A landscape with many valleys, sampled at points; each row gives a point and its height.
From any point a ball rolls to the lowest of the 4 points nearest to it. It stops when none of these is lower. Distance is the straight distance between rows; heights are no part of it.
J_62 h=2.07: [ -2   0 -25  -7  -6  26   7 -13 -20  -2   6  20  -2 -19   6   1   8  13
  15   4]
J_688 h=2.75: [ -6   0  16  -2 -13  -4   3  11  23   9 -17 -13  -6   3 -19 -10 -12 -15
  -9  17]
J_426 h=2.42: [  2   3  29   6   0  16  24  14   5   6 -18 -21  11 -18 -23  -4 -18   1
 -19  31]
J_202 h=3.69: [ -8  15  20 -13 -10 -22  13   9  22  -5  -9   2   9  33  -2  11 -20 -13
  -3   6]
J_856 h=4.67: [  1 -13   3   5  -2 -12 -18   3   5  11 -11   4  -1   0  -3  -8   4  -5
  -2 -14]
J_826 h=3.98: [-15   7 -39 -22   5  19  25   6 -18  -5  10  13 -14 -12  10  11   2  28
  19   9]
J_337 h=2.41: [  2 -15  -8   7  -3   3 -17  -4  -4   9  -3  11  -3  -9  -7  -7   8  -5
   6  -6]
J_288 h=1.55: [  1  13  13   1   7 -23 -16  -6  11 -13   9 -12   9  24  19   4  -6  11
 -12 -25]
J_463 h=1.59: [ 21 -10   1   8  16 -11 -23   9  -1 -11  14  -5  -6   2  13  -2  12  -2
   2 -30]
J_504 h=2.24: [ -4   6  13  -5  -8 -31  -4   4  18  -1  -8  -5   2  23   4   7 -14  -4
  -6  -8]
J_245 h=4.45: [ 18  -8  -3  10  10  -8 -23  10  -6  -3   9  -2  -5  -1   7  -2  11  -2
   2 -25]
J_28 h=1.52: [  4 -14  -8   6   0   2 -17  -1 -10   9  -4  11  -1 -10   0  -8  14  -3
   8  -7]
J_892 h=4.54: [ -2  15  28 -10  -7 -16  16   3  14 -17  -1  15  19  38  15  16 -20 -18
   1  20]
J_760 h=5.04: [-14   8 -42 -25   4  16  22  19 -18  -5  14  11 -15 -15   8  12   1  32
  19  13]
J_350 h=2.85: [ -2  -5  10   7  -8   7   3  -4   9  17 -12  -7  -4 -10 -19 -16  -1  -8
  -8  14]
J_123 h=5.61: [ 23  -6  -7   9  16  -5 -19  16  -5 -13  28  -4  -8  -5  15  -5  16  -6
   6 -29]
J_95 h=2.04: [  2   7  12  -3  -3 -32 -12   3  14  -3  -7  -8   7  23   6   8 -10  -1
  -4 -16]
J_850 h=4.31: [ -5  16  27 -11  -6 -21  15   4  18 -12  -5  10  13  40   8  19 -19 -18
  -1  11]
J_671 h=1.90: [  3   3  11   0   1 -30 -15   0  14  -3   1 -10   2  24  13   5 -11   1
  -5 -23]
J_110 h=3.31: [ -6  -9   8   2  -8  -9  -4   0  12  15 -12  -4  -4  -1 -11 -11  -1 -10
  -6   2]
J_204 h=5.89: [ 27   1  -2  11  15   0 -13  17  -3 -20  37  -5 -15  -4  21  -5  22  -6
   4 -24]
J_300 h=1.93: [ -2  16  25  -2  -1 -27  -5  -4  10 -10   4  -9  19  35  18  11 -12   6
  -8 -14]
J_608 h=2.36: [-14  -1 -28  -9   4  28  24 -16 -10  -5   6  11 -12 -15   0   7   7  22
  12  11]
J_633 h=1.07: [ -3  -1  20  10  -6  13  17   2   6  12 -17 -17   2 -17 -21 -11  -9  -3
 -13  26]
J_682 h=2.27: [-10  -9   2   7  -8  10   8 -13   2  15 -10  -5  -4 -19 -18 -15   7  -1
  -8  12]
J_81 h=2.91: [-15  -4 -30  -7  10  25  29 -20  -9  -4   3   5 -11 -16  -3   0   6  22
   7  12]
J_39 h=2.90: [ -6  -1  13  -2 -10  -6  -3   6  19  14 -16  -8  -4   2 -19 -12  -9 -13
  -7  10]
J_815 h=2.16: [ -4   8  13  -6  -5 -25  -4   7  20   0  -9  -5   3  24  -1   7 -14  -5
  -6  -1]
J_626 h=3.07: [ -4  11  14 -10 -11 -16   6  13  28   2 -12   0   2  24 -11   7 -18 -16
  -8   8]
J_597 h=1.06: [ -6  -8  13  12   0  16  24 -13  -7   9 -11 -21   4 -23 -21  -9  -6   6
 -15  22]
J_126 h=3.22: [ 11 -14  -6  10   7  -4 -19   5  -7   3   3   8  -1  -3   7  -4   9  -7
   7 -18]
J_72 h=4.32: [-11  -8 -11   6   8  23  30 -30  -8   2  -7  -9  -1 -23 -13   1   0  19
  -7  17]
J_138 h=2.20: [ -4  11  13  -4  -4 -33  -6   1  16  -8  -5  -7  12  30   8   9 -14  -3
  -7  -7]
J_263 h=3.99: [  7 -13  -4  10   4  -9 -24   2  -2   3   0   2   1  -2   6  -2   7  -2
   2 -17]
J_75 h=3.08: [ -7 -16  -5   3  -7   2  -7 -11  -2  16  -9  11   0 -10 -11 -11  10  -3
  -1  -1]
J_754 h=2.88: [ -2  25  28  -1  -2 -25   2  -7   7 -14   4   2  28  34  19  11 -20  -4
  -7   4]
J_787 h=2.89: [ -2  11  18  -7  -4   1  13  19  30   1 -15 -10  -1  12 -19  -6 -16 -21
 -15  20]
J_276 h=2.17: [-13   0 -27 -12   0  25  16 -15 -18  -2   7  17  -5 -18   3   4   9  18
  15   6]
J_77 h=1.30: [ -3 -10   3   2  -8 -13 -14   1  15  13 -15   0  -3   4  -9  -7  -4  -8
   1  -3]
J_647 h=4.98: [  0  16  38  -5  -3 -14  12  -2  10 -19   5  21  28  36  24  17 -17 -14
   2  24]
J_347 h=2.02: [ -5   5 -30 -11  -3  24   3  -7 -25  -7   8  20  -3 -14   9   7  11  14
  17  -1]
J_930 h=1.16: [ 23  -3 -11  13  13   2 -19  15 -12  -9  23   1  -6  -7  15  -3  19  -5
   7 -20]
J_6 h=5.96: [ 13   1   8   5  13 -16 -16   1  10 -16  19 -15  -6  17  15  -2   9   6
  -5 -32]
J_267 h=4.23: [  9  -5   4   8  10 -22 -21   3  12  -9   6 -10  -5  12  18   0   2   3
  -5 -31]
J_377 h=2.23: [  9  -2 -16   0   0  17 -12  -5 -26   1   8  19   2 -15   2  -1  16  -3
  16 -11]
J_855 h=1.87: [  5   6 -30 -10  -4  22  -5   1 -34  -5  11  17   1 -16  11  11  10   7
  10  -3]
J_731 h=4.58: [ -1  19  34  -7  -5 -20   6  -1   6 -17   6  13  31  37  27  16 -19 -11
  -1  17]
J_638 h=3.32: [-11  -7  -1   7   1  18  22 -26  -3   7  -5  -8  -3 -17 -14  -7   6   8
  -8  19]
J_795 h=1.68: [  4  10 -25  -1  -1  19  -6   2 -32  -1  14  18   4 -18  11   7  14   1
  15  -3]
J_278 h=2.60: [ -7 -13   3   4  -9   7  -7  -6   4  19 -11   0  -2  -8 -18 -13   7  -4
  -4   9]
J_37 h=8.19: [ 19  -1  -1   6  15 -10 -13  10  10 -20  32 -12 -16   6  26  -8  11   7
  -1 -33]
J_19 h=1.75: [  3  10  14   1   4 -30 -11  -4  13  -9   5 -14  10  28  18   8  -6   8
 -10 -23]
J_996 h=3.09: [ -8  -5  11  -2 -12 -14  -3  10  21  11 -14  -6  -5   9 -13  -6  -8 -13
  -7   4]
J_510 h=1.25: [ -6   4  11  -6  -9 -25  -4   7  21   4 -11  -2  -3  21  -5   3 -12 -10
  -5   0]
J_410 h=2.77: [ -3  -1  12   4  -9   3   9   7  16  11 -16  -9   1  -6 -26 -11  -7 -10
 -14  19]
J_312 h=3.80: [ -4  18  31  -5  -4 -20  10  -1  10 -16   1   9  23  39  19  18 -22 -10
   0  14]
J_430 h=4.05: [ 17  -7  -8   9   8  -1 -22   6 -12  -4  11   6  -4  -6  10  -4  10  -7
  11 -21]
J_166 h=2.26: [  1   5  25   2  -1   7  14  17  18   6 -15 -19   0  -3 -23  -8 -13 -13
 -17  28]
J_904 h=1.01: [ -5  -5  17  12  -1  14  29  -8  -6   9 -13 -21   9 -20 -22  -3  -6   5
 -19  26]
J_556 h=3.06: [  7  -8   1   8   4 -19 -22   4   7   3   0   1  -2   4   7   0   2   0
  -1 -23]
J_959 h=1.99: [ 11  12 -26  -4   1  21  -9   7 -39  -5  18   9   3 -17  12  11  14   1
  17  -3]
J_794 h=1.26: [ -5  -6  22  17  -2  15  31  -1 -10   7 -19 -22  11 -21 -22   0 -14   8
 -17  29]
J_376 h=2.12: [-11 -13  -3   4  -6  19   5 -20  -3  13  -9   2  -2 -16 -13 -12   7   2
  -1  11]
J_176 h=3.36: [ -3  14  19 -15  -2  -5  13  14  27  -8 -14  -1  -1  23 -13   3 -21 -20
  -9  19]
J_401 h=2.92: [ -3  20  28  -6  -8 -24   9  -6  10  -9   0   3  23  36  19  17 -18  -5
   0   7]
J_443 h=2.65: [ -3   5  17  -1  -6   2   9  14  21   7 -13 -11  -2   4 -22  -8 -12 -15
 -12  21]
J_63 h=2.21: [  7  -8 -13   3   4  12 -15  -3 -15   6   3  14  -4 -12   3  -5  11  -1
  12  -9]
J_839 h=4.42: [ -3 -12  -1   5  -8  -7 -16   0   6  16  -9   5  -3  -4  -3  -9   2  -6
   0  -4]
J_766 h=4.09: [ 19  -6 -12   8  12   5 -26  10 -16  -4  14   4  -1 -11   6  -2  14  -8
   7 -24]
J_283 h=3.10: [ -2  11  21  -8  -7  -5   7  16  27   1 -18  -7  -3  12 -16  -3 -16 -14
  -9  13]
J_342 h=3.39: [-17   4 -40 -21   9  21  28   4 -15  -8  10  11 -15 -15   6   9   3  28
  15  11]
J_20 h=0.79: [ -6 -11 -13   3  -5  17   1 -16  -8  10  -2  16   1 -16  -6  -5  10   6
   9   2]
J_870 h=3.33: [ -6  -4   9  -4  -7 -19  -8   3  18  10 -11  -4  -3   8  -7  -3  -8 -11
  -1  -4]
J_41 h=1.38: [-13  -7 -17  -4  -2  20  17 -23 -10   5   0  11  -6 -18  -5  -5   9  11
   4   8]
J_381 h=2.28: [ -1  15 -31 -18  -6  24   0   4 -36  -7  12  13  -1 -16  15  15   5  17
  18   3]
J_584 h=3.28: [ 19  -3 -16  11   8  11 -16  10 -29  -4  20   5  -2 -13   9   2  16  -8
  15 -15]
J_971 h=2.94: [ -3  -6  11   4 -10  -3  -4   2  12  16 -12  -7  -5  -5 -17 -15  -2  -9
 -10  15]
J_912 h=2.13: [ -1  -4 -20   0  -1  20 -11  -8 -22   2   4  19   0 -16   2   1  12   3
  14  -3]
J_655 h=3.12: [ -8  14 -35 -20  -2  20  11   3 -29  -9  10  16  -5 -15  12  12   5  23
  18   5]
J_805 h=3.56: [ 10 -11   0   8  11 -19 -25   4   8   0   3  -4  -5   5   8   2   3   0
  -1 -25]
J_119 h=2.15: [  6 -10 -12   3  -1   9 -15  -4 -16   7   0  18   1 -12   1  -2  12  -3
  12  -9]
J_960 h=2.19: [ -3  20  22  -7  -8 -28  -1  -2  10 -10  -1  -2  19  36  16  12 -14   0
  -5  -3]
J_900 h=1.65: [-10  -8 -12   6  -4  21  12 -25 -10   9  -5   8  -3 -16  -9  -5  10   7
   0   8]
J_803 h=4.06: [-14  -8 -14   1   4  22  24 -29  -8   0  -3  -4  -3 -18 -11  -5   5  15
  -1  14]
J_696 h=2.29: [  1  -5   7   5   0 -26 -20   4  11   0  -6  -7  -2  13   5   1  -1  -1
  -5 -20]
J_449 h=0.81: [ -3  -6  16   6   0  15  21  -7  -1  11 -12 -21   3 -17 -23  -9  -7   2
 -17  27]
J_784 h=1.41: [-11 -12   4   3  -8  -1  -6  -6   6  16 -11   0  -1  -9 -11 -10   5  -5
  -2   7]
J_816 h=5.13: [ 12  -6   0   6  15 -15 -20   8   8  -7  11  -9  -6   9  16  -1   5   3
   0 -32]
J_361 h=3.17: [  0  -6   4   1  -8 -23 -15   6  13   7 -11  -5  -1  12  -3  -1  -2  -5
  -6 -15]
J_225 h=1.31: [ -7  -9   9  12  -5  17  18 -14   0  14 -10 -13   1 -18 -18 -14  -3   2
 -13  19]
J_519 h=2.18: [-12  -6   3  12   1  21  18 -21  -7  10 -11 -12   0 -20 -17  -6   2   9
 -10  20]
J_148 h=2.61: [-15   1 -34 -16   6  21  24 -11 -14  -7   6  11 -14 -14   2   7   3  24
  13  12]
J_714 h=6.27: [ 18  -1   1   9  19 -12 -21   9   6 -13  19 -10  -9   5  17  -3  10   1
   0 -29]
J_733 h=4.53: [ 10  -1   4   6   9 -25 -20   4  10  -7  13 -13   0  16  16   1   1   4
  -7 -30]
J_436 h=1.43: [  2  -1  25   8  -3  11  16   8   7   9 -15 -19   5 -14 -27 -10  -9  -3
 -19  30]
J_309 h=2.14: [ -5   4  11  -4  -9 -22  -1  11  23   5 -13  -6  -2  18  -9   1 -13 -12
  -5   0]
J_670 h=2.32: [-10   5 -34 -19   1  23  18  -5 -21  -3   9  19  -8 -15   4  10   5  21
  17   8]
J_703 h=2.80: [ -9  -7   0   9   0  20  28 -24 -10   5  -9 -16   2 -18 -17  -8   2  12
 -11  20]
J_305 h=4.20: [ 23   0 -17  11  13   5 -18  13 -22  -7  21  -1  -6 -10   8   0  17  -8
  11 -18]
J_87 h=2.09: [ -6   2 -27 -12  -4  26  10  -9 -22   0   8  19  -5 -15   4   3  10  16
  15   5]
J_965 h=3.14: [  4 -11  -1   1   4 -19 -20   8   9   6  -8  -6  -3   6  -2  -1   1  -2
  -2 -19]
J_11 h=3.85: [ -6  16  23 -16  -6  -8  18   9  27 -12  -8   4   5  33  -5  13 -20 -20
  -9  20]
J_658 h=2.72: [-15   0 -30 -17   9  23  30 -14 -12  -5   6   5 -10 -16  -2   3   5  26
   9  10]
J_891 h=3.04: [ 16  -8 -15   7   4   6 -21   2 -20   0  10   7  -3 -13   4  -2  12  -6
   9 -17]
J_548 h=2.22: [ 15   4 -20   2   3  17 -16   4 -32  -6  16  13   1 -14   9   6  14  -4
  13  -8]
J_635 h=4.72: [ 24  -2  -9  12  15   0 -18  19 -14 -15  33  -4 -13  -6  15  -4  20 -10
   9 -24]

For each start below, name the point where the ball stops.
J_733 => J_288
J_850 => J_288
J_176 => J_449
J_608 => J_795
J_754 => J_288
J_658 => J_795
J_892 => J_288
J_148 => J_795
J_342 => J_795
J_410 => J_449
J_39 => J_449

Call two points neighbours if one is among the 4 nearest of the other. Go from one point of each pair to the other, from neighbour to neighbour, staying as low as possible. Name the highest point that can't be avoided.
J_930 / J_784 => J_766
J_20 / J_784 => J_278
J_463 / J_28 => J_245
J_510 / J_288 => J_815
J_77 / J_20 => J_361
J_20 / J_449 => J_682
J_20 / J_510 => J_996
J_28 / J_795 => J_119
